A landscape with many valleys, sampled at points; each row gives a point and its height.
A ball rolls from a point to the lowest of its 2 nearest points, and stops where none of them is lower. Distance is the straight distance between rows; heights are no part of it.
Z596 h=874: [117 132 128 125 202  87 191  87  65 125 100 140 103 163 186  66 137 137
 137 117 136 110 148]
Z395 h=586: [118 113  88 177  90 127 100 133 174 102 119 131 158  84  90 129 100  66
 111 141 126 105 130]
Z705 h=674: [ 92 144 142  52 100 106 132 144 142 160 144 127 107 152 124 161 105 182
  91 149 116 192 120]
Z317 h=636: [ 78 155 145 122 122 106 131 146 127 144 107 102 131 111 162 145 113 173
 102 164 138 134 159]
Z504 h=567: [140 147 113 158 119 168 114  86 199  91 209  86 148 159 118 127 105 103
 110  89 110 111 159]
Z693 h=527: [131 131 137 165 112 150 134 135 108 141  83 111 153 101 158 141 161 122
 148 145 133  73 146]
Z488 h=803: [128 130 186 172  92 134 133  99 106 163 142 137 114  86  93 162 119  80
 125  86 149 147 129]
Z3 h=623: [148 123 118 125  81 124 132 156 128 164  87 135 136 112 131  97 155 157
 182 221  91  81  92]
Z568 h=572: [151 134 159 158  92 146 169  94 101 184 137 124 110 116 127 120 147  99
 162 116 115  96 117]
Z103 h=243: [114 145 131 167 180  85 133 124 134 123 156 152  84 158  99 114  84 154
 122  63 162 162 132]
Z468 h=295: [165 160 111 131 126 148 141  98 175 153 208  89 126 138 133 104 114 137
 134 134  99  88 124]
Z304 h=397: [139 110  98 103 179 107 135 190 115 104  41 111 143 131 160 111 153 174
  81 161 119  93 123]
Z615 h=426: [106 124 183  88  93 152  97 117 105  94 119 146 170  94 133 192 142  91
 160 141 180 174 134]
Z503 h=660: [156 130 133  87 113 141 119 148 109 167 141 146 116 138 153 115 156 177
 178 175  81 145  77]
Z810 h=155: [ 70 166 141 169 151  90 171 125  94 120  99 122  87 156 113 115 108 161
  68  59 175 128 159]
Z640 h=523: [123 120 157 106 102 187 130 101  71 132 135 170 147 148 137 155 161 105
 195 117 116 209 105]
Z97 h=730: [168 139 200 122  92 136  97 129 136 154 144 105 140  66 113 185 138 114
 133 117 159 126 121]
Z613 h=726: [170 154 162  63 113 147 103 116 164 135 202  82 140 134 136 158 143 157
 149 125 125 134 111]
Z736 h=322: [ 67 130  85 117 123 133  87 144 162  77 149 118 149 162 144 138 121 138
  92 139 117 167 161]
Z249 h=804: [163 170 162 158  75 159 132 108 152 166 145  78 147  89 134 141 155 108
 133 143 121  70 131]
Z65 h=575: [ 82 129  96 167 116  85 148 104 135 102 100 123 107 142  95  77  91  98
  74  77 141 102 134]
Z607 h=721: [107 131 131  32 129 116  79 154 151  91 141 115 151 144 141 181 112 190
 121 158 147 183 121]
Z694 h=463: [ 59 106  84 115  89 118 149 111 124 128 126 176 104 172 114  73 139  73
 147 165 104 152 111]
Z354 h=668: [134 140 179  83 121  96  84 161 140 119 139  86 139  75 137 186 119 176
 136 142 179 109 123]
Z582 h=293: [114 121 120 132 125 138 115 129 128 121 156 140 111 166 106 141 123 129
 108  80 119 170 123]
Z787 h=267: [185 115  99 137 126 188 134 132 158 112 147  86 156 149 124 117 164  99
 111 107  87  71 111]
Z406 h=802: [ 89 142 138 177 114 145 122  77 129 102 164 124 138 114 137 109 130  59
 163 123 145 140 163]
Z642 h=553: [140 137 123 191 134 137 101 155 119 117  80  94 162  70 145 152 134 112
 109 121 151  61 154]
Z551 h=273: [113 172 120 122 190  93 114 135 148 109 174 125 112 167 146 129 100 190
 122 110 148 167 164]
Z241 h=489: [139  97 147 127 156 136  90 159  59 126  71 169 141 101 152 166 146 161
 157 127 148 168 120]
Z472 h=551: [ 53 152 174  82  62 128 170 103 120 139 128 106 137 137 170 169 154 151
 117 147 146 151 173]
Z830 h=492: [127 146 158 107 117 123 128  89 117 149 180 145 111 113 139 125 120 112
 182 148 137 166 123]
Z662 h=412: [128 160 180 128 121 137 137 102 101 171 158 119 100 127 135 157 134 146
 120  93 140 144 137]
Z376 h=456: [144 138 150 109 109 121 100 111 156 131 172 121 135  85 122 144 120  94
 166 157 145 134 118]
Z416 h=300: [118 112 127  90 106 122 167 144 109 175 101 140  89 167 119 123 149 141
 100 127  88 132  88]
Z316 h=596: [165 118 125 149 104 153 100 155 130 136 105 131 156  90 139 116 160 121
 191 189 109  94 112]
Z383 h=510: [184 147  83 150 193 141 142 137 154 101 123  99 135 131 129 116 103 208
  88 115 154  55 147]
Z126 h=483: [170 144 136 147 168 126 136 147 161 139 137 139 115 138  97 165 104 197
  92  79 158 126 133]
Z735 h=360: [116 102  87  87 156 111 168 155 152 117 109 144  99 207 106 116 102 200
  55 113 114 140 121]
Z449 h=501: [137  93 143 108 158 135 123 129  42 134  99 186 132 136 166 140 151 152
 205 127 134 182 103]
Z659 h=271: [ 98 123 115 111 132 137 139 117 122 120 171 149  92 219  97 107 136 129
 108  60 106 186 108]
Z704 h=716: [126 130 153  85  72 139 110 116 163 136 173 133 130 125  91 168 121  89
 119 131 124 177 106]
Z867 h=168: [124 112 101 193 151  95 115 112 131 122 136 159 113  72  93  82  76  57
 167 134 151 113 117]
Z992 h=656: [ 73 145 147  53 116  73 143 127 123 166 147 149  84 132 130 142  86 174
 126 171 139 193 114]
Z190 h=387: [187 108  97 151 108 115 130 118 177 180 163 129 115 100  93  94  83 113
 154 155  97  76  75]
Z799 h=272: [ 82 133  96 134 113 112 113 127 150 124 129 138 133 110 132 117 108 102
 140 184 128 133 141]
Z572 h=775: [167 173 160 143 122 170 110 127 148 134 159  61 167  97 157 151 167 144
 118 133 129  77 146]
Z352 h=335: [112 138  92 104 109  84 190 145 137 172 110 123  82 141 110  90  77 165
  78 142 101 102  96]
Z857 h=578: [111 104  94 125  77 139 164 114 110 131 101 161 155 161 121  76 166  83
 206 197 102 110 147]
Z655 h=398: [165 111 154 170 141 108 115 142 117 151 131 154 103  94  71 153  96 113
 129  69 149 149 108]
Z786 h=205: [ 51 167 128 144 166  91 163 127  88 125 117 117  95 165 160 113 102 185
  91 100 156 142 178]
Z281 h=630: [161  77  59 118 182 126 101 154 166  86 118 133 147 149 140 101  99 145
 135 158 101  95 119]
Z859 h=491: [177 157  86 136 202 121 151 130 116 109 129  89 129 134 153  86 137 176
 100 123 140  61 131]
Z542 h=607: [ 15 135 101 149  77  94 183  80 117 136 123 157 103 140 131  67  93 106
 129 158 137 141 150]
Z648 h=470: [139  83 142 142 151 128 106 166  74 117  53 147 134 115 129 157 154 109
 121  95 142 144 127]
Z10 h=606: [161 129 172 117  78 138 136 129 119 207 140 141 105 106 101 153 141 132
 138 138 110 139  73]
Z39 h=341: [112 145 121  87 124 159  88 127 150  92 178 106 149 168 151 154 145 137
 117 121 109 176 143]
Z871 h=629: [168 105 148 102 108 132  99 164 156 158 131 130 140 104 106 168 117 188
 104 148 111 138  97]
Z508 h=213: [168  90 125 110 135 157 134 142 129 101  78 126 146 162 135 117 193  70
  95 123  76 136 112]
Z535 h=497: [106 143 175 101 114 129 114 103 117  94 158 103 152  90 172 170 145 117
 191 139 197 110 169]
Z915 h=466: [123 136 142 152 116 107 104 128 178 111 150 118 136 107  89 167  94 121
  89 102 152 143 152]
Z965 h=340: [173 122 171 157 158 134 124 109  76 167 143 141 116  85 146 119 132 136
 210 120 140 124 116]
Z575 h=568: [162 119 168  99  91 167 107 138  91 170 114 156 133 117 115 166 157 133
 159 131 111 169  76]
Z273 h=240: [ 70 176 120 107 167 104 146 133 109 132 160 110  97 183 163 121 116 202
  96 112 134 163 165]
Z543 h=520: [143 137 135 146 144 158 122 116 194  94 167 135 122 175  92 155  95 165
  87  65 145 149 156]
Z88 h=258: [151 145  79 166 155  93 133 109 139 102 120 113 127 112 132  62  84  88
 128 104 125  58 128]
Z178 h=421: [134 110 112 134 178 110  93 195 106 110  67 121 148 106 152 141 129 188
 110 147 140 105 130]
Z771 h=610: [153 105  82 134 130 121 139 129 155 113 117 120 127 140 115  98 117  92
 107 122  94  92 110]
Z743 h=561: [ 45 103 119 111  94 114 137 141 104 144  97 185 117 120 120 132 112 120
 115 174 137 184 132]
Z172 h=621: [155 117  75 120 157 125 102 160 158 118 127 111 151 129 164 100 130 174
 146 181  98  86 115]
Z13 h=543: [123 118 124 161 118 118 144 102 101 152 133 148 100 118 122 105 120  84
 167 122 125 118 118]
Z288 h=521: [ 76 131 180 109  84  93 182 106 109 165 114 124 128  97 161 157 132 167
 136 166 152 145 155]
Z723 h=493: [ 90 154 131 154  92 120 126 127 160 128 130  92 135 110 115 151 102 116
  63 121 132 119 156]
Z933 h=670: [171 139 142 160 160 177 113 149 102 122 123  96 148 121 131 160 169 135
 112  80 137 101 141]
Z656 h=301: [121 171 143 104 185 120  97 149 144  84 155 124 138 166 146 169 120 200
 109  82 159 190 161]
Z827 h=602: [143 101  80 149 113 123 109 148 172 124 109 119 148 104 118 125 101 122
 113 152 104  85 118]
Z38 h=889: [133 146 120 158 174 100 161 100 100 133 150 120  85 154 128  79 110 112
 141  78 131 108 128]
Z185 h=406: [168 186 156 151 140 123 152 123 135 172 159  82 114 107 108 152 111 188
  75 103 153  95 137]
Z644 h=819: [122 116  95 176 177 135 100 128 126  68 125 112 139 135 144  96 131  83
 143  90 134 111 156]
Z772 h=342: [185 154 105 159 118 115 150 112 146 169 145 103 119  87 113  90 100 121
 134 126 115  45  93]
Z501 h=773: [140 136 199 133  75 120 133  87 127 171 154 123 114  67 107 167 122  78
 154 126 165 130 125]
Z985 h=855: [166 109 125 153 182 122 123 136  93  99  56 124 150 103 177  94 157 102
 157 144 131  74 136]
Z358 h=444: [134 142 179 137 113 178 154 108  73 162 145 117 127 137 161 154 176 142
 135  87 130 127 143]
Z938 h=695: [172 144 180 153 138 142 102 147 116 149 138 108 138  93 120 178 137 149
 115  91 150 129 137]
Z387 h=647: [120 108 133 118  80 126 121 161 158 159 116 132 124 115  89 176 109 151
  73 131 113 152 117]
Z111 h=599: [ 98 120 116  78 115 136 107 153 102 136 104 173 138 136 163 128 150 171
 177 206 109 176 114]
Z37 h=693: [117 135 150  44  79 135 113 122 152 145 168 126 127 153 113 179 127 146
 109 138 112 195  96]
Z959 h=297: [ 85 102  62 122 123 128  89 155 154  87 126 159 150 136 126 115 123  97
 133 177 113 153 126]
Z949 h=218: [163 113  77 182 142 105 116 106 169 111 157 128 124  98  95  84  66  77
 150 115 122  86 117]
Z353 h=637: [ 34 153 150  70 104  84 158 104 119 135 153 130  99 141 157 127 105 156
 128 170 151 178 155]
Z221 h=468: [135 119 158 137 123 134 102 150  95 130  83 137 175  93 185 144 169 177
 177 187 134 111 144]
Z661 h=707: [120 122 151  45 119 111  77 159 137 114 124 145 154  99 125 180 116 155
 144 180 153 178  90]
Z668 h=346: [159 141 115 138 105 121 143  98 161 181 193 131 100 115 105 101 101 100
 165 142  98 117  91]
Z963 h=597: [121  98  93 146 119 127 122 141 152  84  84 115 147 140 107 120 126  84
  71  95 108  98 125]
Z314 h=546: [126 126  92 164  81 138 121 129 135 119  75 128 170  98 133  97 144  80
 178 191 123  72 157]
Z426 h=206: [160 130 141 145 169 150 111 110 141 101 181 158 106 165  81 137 104 142
 157  36 128 198 116]
Z544 h=445: [ 62  99 102 107  76 127 165 117 116 115  81 154 113 191 128  91 164  75
 112 149  93 147 123]
Z339 h=519: [ 97 105 121 162  95 113 152 100 116 148 126 188 104 105  86  93 107  48
 158 144 134 135 108]
Z533 h=506: [ 92  83 156 164 130  95 151 115  72 114  58 163 115 128 118 126 137  86
  98  76 155 138 142]
Z371 h=644: [143 119 126 110 109 100 135 157 121 186 116 151  99 116 137  97 130 179
 174 209  94 107  71]
Z325 h=589: [ 48 126  89 162 102  80 152  95 121 115 105 150  96 130 109  63  85  84
 111 124 142 116 127]
Z49 h=652: [147 132 100 136 171 157 117 155 111  94 110  90 147 142 159 126 173 143
 104 114 128  87 145]
Z599 h=471: [130 100 168 136  86 129 143 115  76 183 108 187 116  95 111 157 129 108
 158 127 140 169 107]
Z955 h=344: [177  65 106 132 180 117  76 191 136 100  74 150 147 109 105 148 118 147
 126 118 139 131 109]
Z433 h=528: [ 41  87 124 152 116 105 138 115 100  96  68 156 118 149 117  96 134  84
  86 106 148 153 142]
Z242 h=488: [106 101  97 132  92 110 154 107 139 125  95 166 108 146  96  77 132  37
 135 152 101 123  99]
Z834 h=405: [181 130 153 137 111 147 108 112 151 164 180 122 121  85 107 132 129  94
 184 144 108 135  97]
Z761 h=626: [146  82  92 112 148 105 121 153 114 130  88 168 116 121 129  98 134  96
 171 173 110 129  94]
Z341 h=310: [ 85 100  64 123 142 121 102 144 156  79 133 144 130 177 120 108 114 128
 100 124 106 152 133]
Z176 h=739: [105 124 145 129  63 135 131 111 151 158 155 167 117 100  73 143 117  57
 129 151 123 167 105]
Z131 h=334: [167 175 129 130 162 143 144 111 126 163 202  93 111 145 145 115 130 170
 131 110 120 108 125]
Z872 h=811: [ 98 122 108 184 132 159  89 104 140  69 158 119 145 124 121 107 137  57
 140  91 134 142 155]
Z261 h=685: [116 182 186 130 148 118 142 121 100 158 137  87 127 101 172 157 130 195
 105 126 170 104 166]
Z873 h=690: [123 128 160  75 117 125  63 170 139 103 107 105 168  82 148 187 136 165
 130 173 156 145 130]
Z159 h=588: [ 94 125 141  65 114 123 131 119  93 153 130 195 136 132 146 130 123 141
 184 197 130 204 108]
Z263 h=365: [158  90 124 156 163 103  92 168 127 118 102 164 126  92  85 157  95 131
 131 103 150 152 112]
Z569 h=752: [171 141 156 108 131 165  87 134 173 110 176  76 168 118 143 176 144 150
 119 123 128 118 139]
Z41 h=611: [119 119  84 106 142 115  99 167 135 130 115 142 137 135 159 115 135 159
 158 191 106 134 113]
Z163 h=160: [150 107 128 166  99 163 120 113 125 136 126 150 143  93 109 112 150  51
 209 156 123 117 126]
Z593 h=207: [ 80 159 145 171 144  99 133 103 112 124 147 126  97 148 120 115 105 127
 106  72 158 153 161]
Z602 h=552: [113 150  96 174 143 148 122 106 170  76 175  99 135 176 114 109 118 130
  84  63 129 112 165]
Z957 h=526: [144 137  80 159 161 111 132 138 168 104 122 112 137 124 118 117  73 169
  93 115 143  74 150]
Z207 h=362: [153 147 112 104 166 159 140 134 106 141 178 115 113 182 153 107 160 165
 137 104  99 132 113]
Z275 h=460: [105 138 159  99 136 139 114  98 121  77 170 146 169  90 155 135 136  80
 217 165 179 139 166]
Z31 h=573: [154 147 100 168 111 154 105 142 149 121 106  92 176  87 156 104 150 113
 176 185 109  55 139]
Z298 h=241: [172 123 121 130  99 169 137 160 128 138  92  93 151 121 124 141 186 131
  86 131 106  62  99]
Z831 h=285: [152 120 171 177 129 128 149  77  97 149 153 151 145  68 147 126 135 103
 222 138 154 130 147]
Z393 h=196: [ 75 110  98 151 109  96 119 133 153 122 120 146 116 127  87 125  89 113
  85 126 136 151 126]
Z993 h=440: [128 101 146 140 116 124 128 152  90 162  87 156 108 105 111 157 126 122
 119 112 141 141 115]
Z326 h=161: [159 136 142 138 191 130 127 141 111 110 141 153  99 170 103 143 129 157
 134  33 149 179 122]
Z940 h=541: [121 143  94 183 160 113 128 111 186  86 151 123 125 155 101 112  74 144
  99  73 153 110 155]
Z779 h=576: [ 68 123 121  80  99 112 131 129 120 158 139 204 106 135 110 121 105 118
 144 185 116 198  98]
Z323 h=755: [ 86 169 103  84  91 110 122 109 185 116 177 102 144 129 151 100 123 108
 175 218 128 111 149]
Z908 h=339: [150 108 125 104  99 127 170 154 133 168  80 119 113 134 102 131 149 132
  70 134  93  94  85]
Z247 h=841: [198 128 113 162 204 130 130 131 111  96  98  95 145 108 152  80 146  99
 147 109 129  64 134]
Z637 h=458: [221  97 138 127 175 124 114 161 113 142 116 135 124 104 123 107 145 158
 152 144 101  90  68]
Z553 h=370: [103 131  75 101 136 103 176 152 142 126 101 109 108 169 121 102  99 171
  56 123 109 111 124]
Z678 h=234: [190  96  93 103 144 192 133 125 165 110 166 115 132 182 121 117 142 131
 124 112  78 106 113]
Z895 h=368: [137  99  86  88 170  89 136 168 125 117  47 136 131 142 161  81 137 151
 108 185  91 111 108]
Z591 h=698: [177 149 159  79 124 164 108 101 140 145 207 109 127 131 135 137 136 130
 183 124 103 168  91]
Z153 h=204: [192  76 100  98 135 169 121 136 150 116 145 133 130 156 116 109 156 102
 157 122  68 133  82]
Z33 h=433: [ 87 142 152  84 151 142  94  94 118  62 186 141 151 120 137 130 114  81
 191 123 172 183 142]
Z842 h=733: [ 78 149 126  51 129 114  95 139 147  97 151 103 141 138 170 149 127 159
 137 176 146 158 146]
Z214 h=115: [ 90 117 123 171 154  77 116 105 122 130 141 188 102  88  87  93  65  83
 146 138 166 158 123]
Z773 h=768: [ 63 162 123 102  81 102 132  90 183 105 170 105 134 106 125 116 107  71
 147 185 156 110 150]
Z886 h=603: [105  95 100 124 105 108 157 132 112 130  64 167 131 130 133  93 145  95
 169 189 116 110 127]
Z374 h=380: [143 142 161 151 159 119 143 120  80 172 145 136 101 116 143 134 124 156
 153 102 145 126 128]
Z75 h=577: [122 135 109 169 131 121 136 136 122 106  83 100 135 109 123 126 118 111
  81  96 146  73 145]
Z296 h=604: [137 118 147 132 102 135 184 110  92 164  92 129 108 141 130 115 165  96
 122 111 113  90 115]
Z674 h=643: [131 139 174 116  61 108 153 107 138 206 137 136 104  91 108 137 119 124
 152 179 130 125 105]
Z795 h=313: [169 120 111 161  94 178 110 133 161 129 145 100 152 112 115 140 151  79
 144 119  96 102 118]
Z123 h=348: [174 166 138 141 126 170 151 134 115 161 148  71 123 116 115 151 167 188
  68 106 143  81 128]
Z964 h=320: [213  61 126 135 177 121 112 158 147  99  73 146 144 124  97 132 129 103
 105 104 111 119 108]
Z856 h=244: [118 123 122 142 159 110 131 108 137 122 182 166  82 185  80  97 101 129
 141  49 132 190 112]
Z467 h=391: [145 127 115 122  91  94 182 129 131 179  74 123  99 110  96  97 111  99
  88 132 106  72  87]
Z818 h=534: [105 117 107 141 105 144 132 112 192 107 163 124 120 181  83 141  87 149
  61  89 121 140 152]
Z122 h=542: [163 100 134 106 122 181 109 127  90 141 128 165 123 131 113 143 153  95
 191 114  96 185  75]
Z328 h=469: [125 134 158 166 137 148 160 111  70 142 114 116 116 138 145 141 156 121
 112  68 147 101 153]
Z627 h=367: [ 90 149 127  99 166 126 113 122  83 121 153 151 106 187 158 131 129 164
 143  96 122 208 140]
Z143 h=254: [131 151 128 128 143  89 132 137 127 177 138 119 102 111 140 116  95 180
 125 155 123 119 115]
Z562 h=384: [117 153 137  81 174 115  85 132 106 104 156 148 130 155 150 148 108 170
 160 125 148 216 126]
Z209 h=657: [ 88 135 156 105  99 106 126 160 136 150 108 115 121 104 117 176 105 155
  78 140 145 160 143]
Z142 h=881: [123 134 148 157 186  79 194  76  59 136 114 143  82 155 144  70 115 116
 126  73 153 106 139]
Z911 h=432: [210  99 119 146 175 158  87 163 133 116 130 117 151  98 133 120 145 142
 169 123 109  98 101]
Z851 h=292: [135 151 121 113 126  94 179 139 107 201 121 119  81 122 128  96 104 187
 112 161 112  89  89]
Z609 h=642: [154 125  94 143 182 153  84 165 151  88 131 103 169 130 154 140 131 173
 118 125 126 105 150]
Z945 h=401: [120 114 124 132 114 176 113 130 101 110 119 137 139 150 151 133 176  92
 157 113 106 141 136]
Z91 h=251: [160 168 134 165 189 113 173 121  96 125 125 111  93 142 101 120 136 154
  90  53 170  97 139]
Z616 h=786: [ 88 152 148 151  80 127 133  70 158 104 158 121 155  90 122 119 123  41
 167 166 164 106 170]
Z816 h=356: [ 92 152 108  94 155 160  91 127 109  87 166 128 134 192 176 134 153 144
 143 111 108 196 147]
Z461 h=296: [189 130 136 115 119 183 137 148 124 158 147  92 133 135 117 153 182 177
  87 117 104  90  95]
Z986 h=571: [115  80 101 141  82 138  92 137 200 107 131 144 153 110  73 159  85  99
  78 148 121 134 129]
Z785 h=434: [168 120 150 162 137 104 119 116 177 146 168 145 111 110  70 156  72 127
 118  92 146 147 124]
Z307 h=601: [ 93 152 102 122 136 123 174 117  97 126 105  99 112 157 172  89 145 140
 107 128 119  83 147]
Z155 h=392: [111 112 145 123  98 161  87 147 119 112 112 160 159  95 113 176 142  81
 133 143 141 174 128]
Z664 h=364: [168 123 134 148 115 167 111 124 156 126 177 109 137 123  95 157 130 100
 122  81 110 139 128]
Z641 h=659: [ 90 164 175 133 119 123 160 154 107 160  90  80 126  92 156 158 112 195
  69 144 157 114 166]
Z11 h=232: [119 116 149 166 102 135 154  86 114 138 147 173 159  80 122 115 141  62
 208 158 147 132 154]
Z434 h=409: [118 144 141  81 159 121  74 125 132  75 172 122 148 121 141 152 114 126
 163 125 160 185 143]
Z73 h=544: [ 18  93 118 134  82 102 147 124 112 129  98 173  96 149  94 106 106 101
  84 127 141 178 124]
Z239 h=529: [ 94 143 164 145 123 125 119  99 112 113 128 121 158  97 174 157 141 116
 151 135 161 134 180]
Z868 h=495: [ 97 121 175 117  82 115 165  90  83 169 131 168 135 111 144 159 142 134
 157 141 154 173 134]
Z150 h=587: [ 82 155 117 130 123 142 149 110 100 136 145 116 111 170 166 114 152 129
 124 117 112 128 153]
Z45 h=828: [159 127  98 161 207 107 122 123 123  63  80 119 148 134 158  70 135  82
 108 101 122  97 149]
Z18 h=639: [146 156 186 105 111  92 113 124 151 153 161  73 118  73 138 160 112 158
 137 151 173  76 124]
Z7 h=550: [136 104 121 131  60 149 165 125 104 153  80 135 163 140 124 106 182 109
 185 187 103  87 139]
Z961 h=298: [139 171 102 166 123 110 158 107 120 145 119 106 116  95 139  82  99 112
 120 115 129  47 135]
Z425 h=381: [144 115 109 105 165 148 124 147  96 112 131 130 122 174 155 115 167 124
 144 102 101 145 117]
Z392 h=442: [151 124 134 142 178 134  98 172  90 119  91 116 144 106 180 124 156 182
 154 157 140  87 130]
Z364 h=570: [119 172 140 102  88 115 130  99 186 126 182  58 139 107 148 140 125 116
 141 160 140  78 144]
Z340 h=865: [140 112 129 140 192 107 152 111  76 104  69 140 135 140 184  90 160 111
 140 122 129 105 153]
Z558 h=291: [228  85 125 120 199 159 122 147 137  97 110 130 142 140 102 129 150 135
 126  81 117 115 109]
Z791 h=465: [186 147 116 129 188 100 159 123  98 133  87 112 119 119 154  69 141 149
 109 142 124  64 115]
Z981 h=446: [140 136 108 129  82 117 161 146 131 163  61 115 124 104 128  97 131 122
 122 169 105  57 106]
Z132 h=261: [156 126 103 115 119 167 126 118 182 139 184 112 132 167 117 135 107 153
 105 130  91 109 125]
Z78 h=253: [136 113 125  90 112 133 181 126 124 145  85 133 112 190 125 105 176  95
  66 132  66 143  98]
Z356 h=824: [116 120 164 167  92 163 113 113 110 131 141 136 119 125  89 164 146  67
 107  59 134 166 135]
Z515 h=502: [150 124 113 123 156 156 122 146 179 106 137 126 129 169 110 162 102 209
  78 106 140 124 154]
Z639 h=540: [113 166 121 130 100 136  99 104 191  80 178  62 163 118 143 139 123  93
 114 132 135  92 169]
Z135 h=547: [ 80 113 109 110  98 121 107 108 225  85 167 120 136 156  90 141  67 131
  68 140 133 141 160]
Z441 h=323: [112 142 153 110 114 134 106 142 124 123 142 147 125 158  95 181 119 152
  88  74 137 203 129]
Z362 h=675: [176 130 135  92 151 142 114 132 114 162 184 142 107 139 132 124 130 165
 181 123  95 170  77]
Z483 h=333: [162 115 115 115 198  93 145 140 107 126  58 145 123 153 149  82 148 126
  89 151  93 133 118]
Z578 h=237: [ 69 131  95 123  77 102 138 143 166 144 109 136 123 108 110 127  88 119
 100 188 119 144 124]
Z905 h=487: [113  98 171 184 113 122 170 105  61 135  77 144 129 106 137 153 147  98
 113  71 155 105 151]
Z77 h=430: [149 125 133 128 169 116 153 153  85 126  51 108 130 113 153 111 153 149
  83 135 136  80 133]
Z216 h=906: [152 164 128 160 152 177 146  92 115 129 199  90 116 154 139 101 156  99
 151  70 105 106 140]
Z204 h=147: [182  91 122 124 128 152 130 140 128 122  97 137 130 132 122 108 174  66
 160 130  84 115  89]
Z979 h=555: [119 135  90 162 143 115 147 119 162  80 104 115 124 160  93 104  95 130
  50  62 150  90 150]
Z675 h=622: [ 34 152 142 116  86  88 168  78 131 150 160 133  94 139 137 104  89 117
 121 162 139 157 154]
Z370 h=403: [196 113 128 152 155 162  99 139 154 122 162 112 144 109 107 147 123 139
 143  99 120 108 124]
Z879 h=494: [136 115 165 156  97 123 120 133 101 159  90 144 160  68 147 152 147 141
 167 168 146 114 140]
Z57 h=613: [153 108 109 129 122 131 104 160 175 137 117 110 153 104 119 150  99 182
  90 160 113  93 123]
Z4 h=359: [109 112 147 104  98 136  91 149 110 129 110 172 133 121  90 186 122 120
 103 120 138 211 107]
Z775 h=605: [ 97 167 165  83  85 104 137 123 151 143 150  70 125 105 153 151 124 151
 128 171 155  98 146]
Z702 h=897: [121 137 128 150 151 147 152  92 102 119 170 119  93 176 125  87 149  86
 141  58 112 130 124]
Z900 h=517: [101 169 128 170  87 140 120 103 163 111 132  78 152  98 142 138 116  90
 101 123 134  84 170]
Z208 h=743: [ 76 157  91  73 122 116 104 136 172 104 150 104 149 144 182 114 133 146
 147 214 113 140 154]
Z566 h=324: [117 135 111  97 168 143  95 173 121  98 127 127 147 170 150 162 136 199
 103 111 128 171 144]
Z284 h=159: [ 73 110 122 151 140  81 111 138 114 127 118 180 105 103  95 127  84 114
 112 129 161 175 131]
Z652 h=256: [183  89 130 127 169 170 112 159 115  81  90 119 153 147 127 141 182  99
 108  80 106 132 123]
Z714 h=343: [ 97 118  99  87 169 115 137 183 130 110 104 143 111 188 132 147 121 220
  75 114 129 170 130]
Z79 h=574: [ 69 169 145 102  79 147 154 110 129 152 149 101 117 160 159 141 149 135
 105 144 107 143 157]
Z251 h=635: [141  88  64 144 173 143  77 155 179  59 123 134 162 150 132 131  89 155
 115 139 120 109 162]
Z29 h=299: [161 134 118  92 174 130 172 120 107 134  94 132 116 186 153  82 181 127
  67 141  73 141 117]
Z608 h=467: [144 122 190 110 101 140 100 126 103 137 117 141 161  83 151 174 151 134
 173 159 157 156 127]
Z638 h=451: [159 163 177 138 156 101 134 157 135 172 126 114 110  98 102 168 101 208
  88 105 167 125 128]
Z305 h=500: [154 118 117 145  75 137 158 128 126 140  51 124 151 109 123  98 156  75
 155 161 106  61 128]
Z970 h=511: [122 110 148  96 119 154 143 117  54 145 114 174 116 170 147 146 162 134
 168 100 114 183 102]
Z343 h=203: [157 142 159 149 204 109 155 137  77 130 116 146  85 150 116 129 141 152
 127  48 165 144 132]
Z169 h=420: [ 88 100 120 118  93 164 153 115  94 107  95 145 133 189 148 116 198  75
 145 114  95 149 137]
Z444 h=68: [157  81 120 151 138 155 113 136 112  99  96 151 133 103 112 115 157  42
 181 118 114 132 112]
Z600 h=559: [ 91 103  97  91  84 126 100 129 213 101 158 134 158 126  97 150  90 112
  89 183 118 151 134]

Where does a ball stop that starts at each point below?
Z488 | Z444
Z568 | Z444
Z535 | Z214
Z323 | Z444

Call two points neighbours if one is among the 2 nearest of the other. Go from one point of each pair to the other, from neighbour to neighbour, staying as low as possible. Name the highest point that can't be avoided.
Z810 and Z298 | Z879
Z143 and Z810 | Z553
Z214 and Z668 | Z190
Z326 and Z810 | Z856
Z78 and Z298 | Z908
